The views of a scene show one set of named points, each view turned or mirrored, and shifted as a whole, with a little noise and some points left out.

Scene 1
View 1
Q_400: -54  43  -41  -97  13  21  127  67  -207  -60  55  135  49  -127
Q_439: -110  -81  74  -137  34  -49  166  301  -215  -393  274  345  360  -271
Q_716: -48  79  -291  -88  28  1  192  -177  -201  53  -119  -96  -213  -99
Q_510: -12  118  -26  12  77  105  42  -43  -200  97  -12  96  -82  37
Q_4: 118  121  -8  213  172  208  67  -109  -161  175  54  28  -76  195
Q_763: -85  45  -36  -146  18  5  122  62  -214  -64  10  158  40  -129
Q_523: -184  18  -235  -288  -33  -113  253  0  -201  -176  -38  21  -75  -313
Q_72: -147  204  -124  -233  -40  -6  30  -136  -178  206  -223  25  -236  -24
Q_139: -11  -24  -298  17  107  24  330  -122  -208  -167  66  -82  -79  -153
Q_180: -6  24  -47  -19  82  65  150  20  -196  -59  59  123  80  -60
Q_999: -74  9  -138  -136  40  -21  195  37  -205  -134  42  81  15  -191
Q_600: 87  -80  -257  163  190  81  377  -60  -221  -210  203  -36  48  -93
Q_546: -130  -48  -310  -167  26  -103  346  -47  -195  -245  29  -44  -57  -297
View 2
Q_4: -340  58  86  -93  -160  -9  99  -63  53  140  -58  -112  -301  -63
Q_999: -27  294  -76  -59  60  92  -243  86  -71  89  112  -156  133  -126
Q_139: -72  415  69  -2  109  -98  -196  150  -117  -1  -45  -310  -17  -159
Q_546: 30  496  12  -39  174  12  -325  129  -147  46  25  -294  188  -141
Q_510: -197  103  -148  -99  -83  184  -91  42  -15  180  139  -70  0  -140
Q_600: -15  452  70  80  94  -235  -164  231  -173  -142  -126  -330  -101  -253
Q_400: -104  221  -139  -104  6  153  -175  64  -58  137  121  -88  70  -140
Q_439: 103  167  -500  76  -51  280  -289  372  -173  -7  262  -29  207  -356
Q_716: -197  265  131  -88  22  -36  -122  -38  -33  111  -25  -205  -71  -88
Q_180: -149  179  -115  -44  -56  93  -114  115  -60  77  79  -100  -10  -174
Q_763: -90  224  -152  -72  32  177  -190  75  -65  144  159  -99  124  -140
Q_72: -248  286  169  -249  64  164  -184  -247  20  312  83  -132  83  75
Q_523: 19  446  0  -127  207  108  -345  54  -120  137  118  -236  248  -109
View 3
Q_999: -74  -29  334  15  21  5  20  110  -13  161  117  -23  87  100
Q_716: -153  75  157  194  43  71  -27  6  -116  78  98  146  -26  -66
Q_180: -51  145  347  123  61  64  -67  95  -24  79  133  -73  -3  14
Q_72: -296  137  327  124  -58  125  99  122  -48  76  -147  391  -34  114
Q_546: -84  -190  168  -63  63  -82  83  7  -81  213  190  3  170  157
Q_510: -122  214  339  235  -16  145  -68  121  -25  28  25  125  -73  5
Q_600: 16  -37  95  128  153  -15  -76  -83  -118  116  371  -163  41  -139
Q_4: -95  320  186  376  48  187  -138  5  -92  -62  93  142  -149  -219
Q_139: -72  -125  66  81  103  -15  45  -47  -129  135  227  22  76  -37
Q_400: -60  78  429  78  29  32  -33  139  11  113  114  -57  57  100
View 4
Q_400: -75  -40  -227  -4  -176  -99  -132  59  253  86  -61  -182  87  60
Q_600: -282  -191  70  -11  17  -270  149  35  -125  174  88  -304  59  -255
Q_999: -267  -79  -151  -46  -224  -159  -27  112  68  106  93  -213  3  0
Q_763: -195  -36  -181  -35  -166  -144  -57  69  212  147  27  -203  3  62
Q_139: -340  -227  -58  25  -148  -226  68  110  -103  122  89  -260  135  -166
Q_439: -281  206  -73  -254  -67  -236  87  5  279  309  285  -194  -397  54
Q_180: -149  -65  -82  -10  -65  -165  -29  63  158  142  -22  -242  36  -53
Q_72: -112  -155  -336  133  -341  -30  -233  126  161  -61  -160  -189  327  128
Q_546: -463  -154  -149  -13  -296  -194  41  140  -113  100  208  -229  36  -47
Q_4: 109  -182  -41  107  113  -153  -94  10  151  26  -281  -285  314  -156
Q_716: -157  -228  -133  87  -112  -154  -40  125  -9  24  -88  -275  245  -109
Q_523: -416  -110  -250  -9  -393  -142  -31  141  -20  76  184  -149  19  59

Which points are out of place in each view (at most two, in the order of its rows)? Write none if all are in place.
view 1 -> Q_716
view 2 -> Q_510, Q_600
view 3 -> none
view 4 -> Q_400
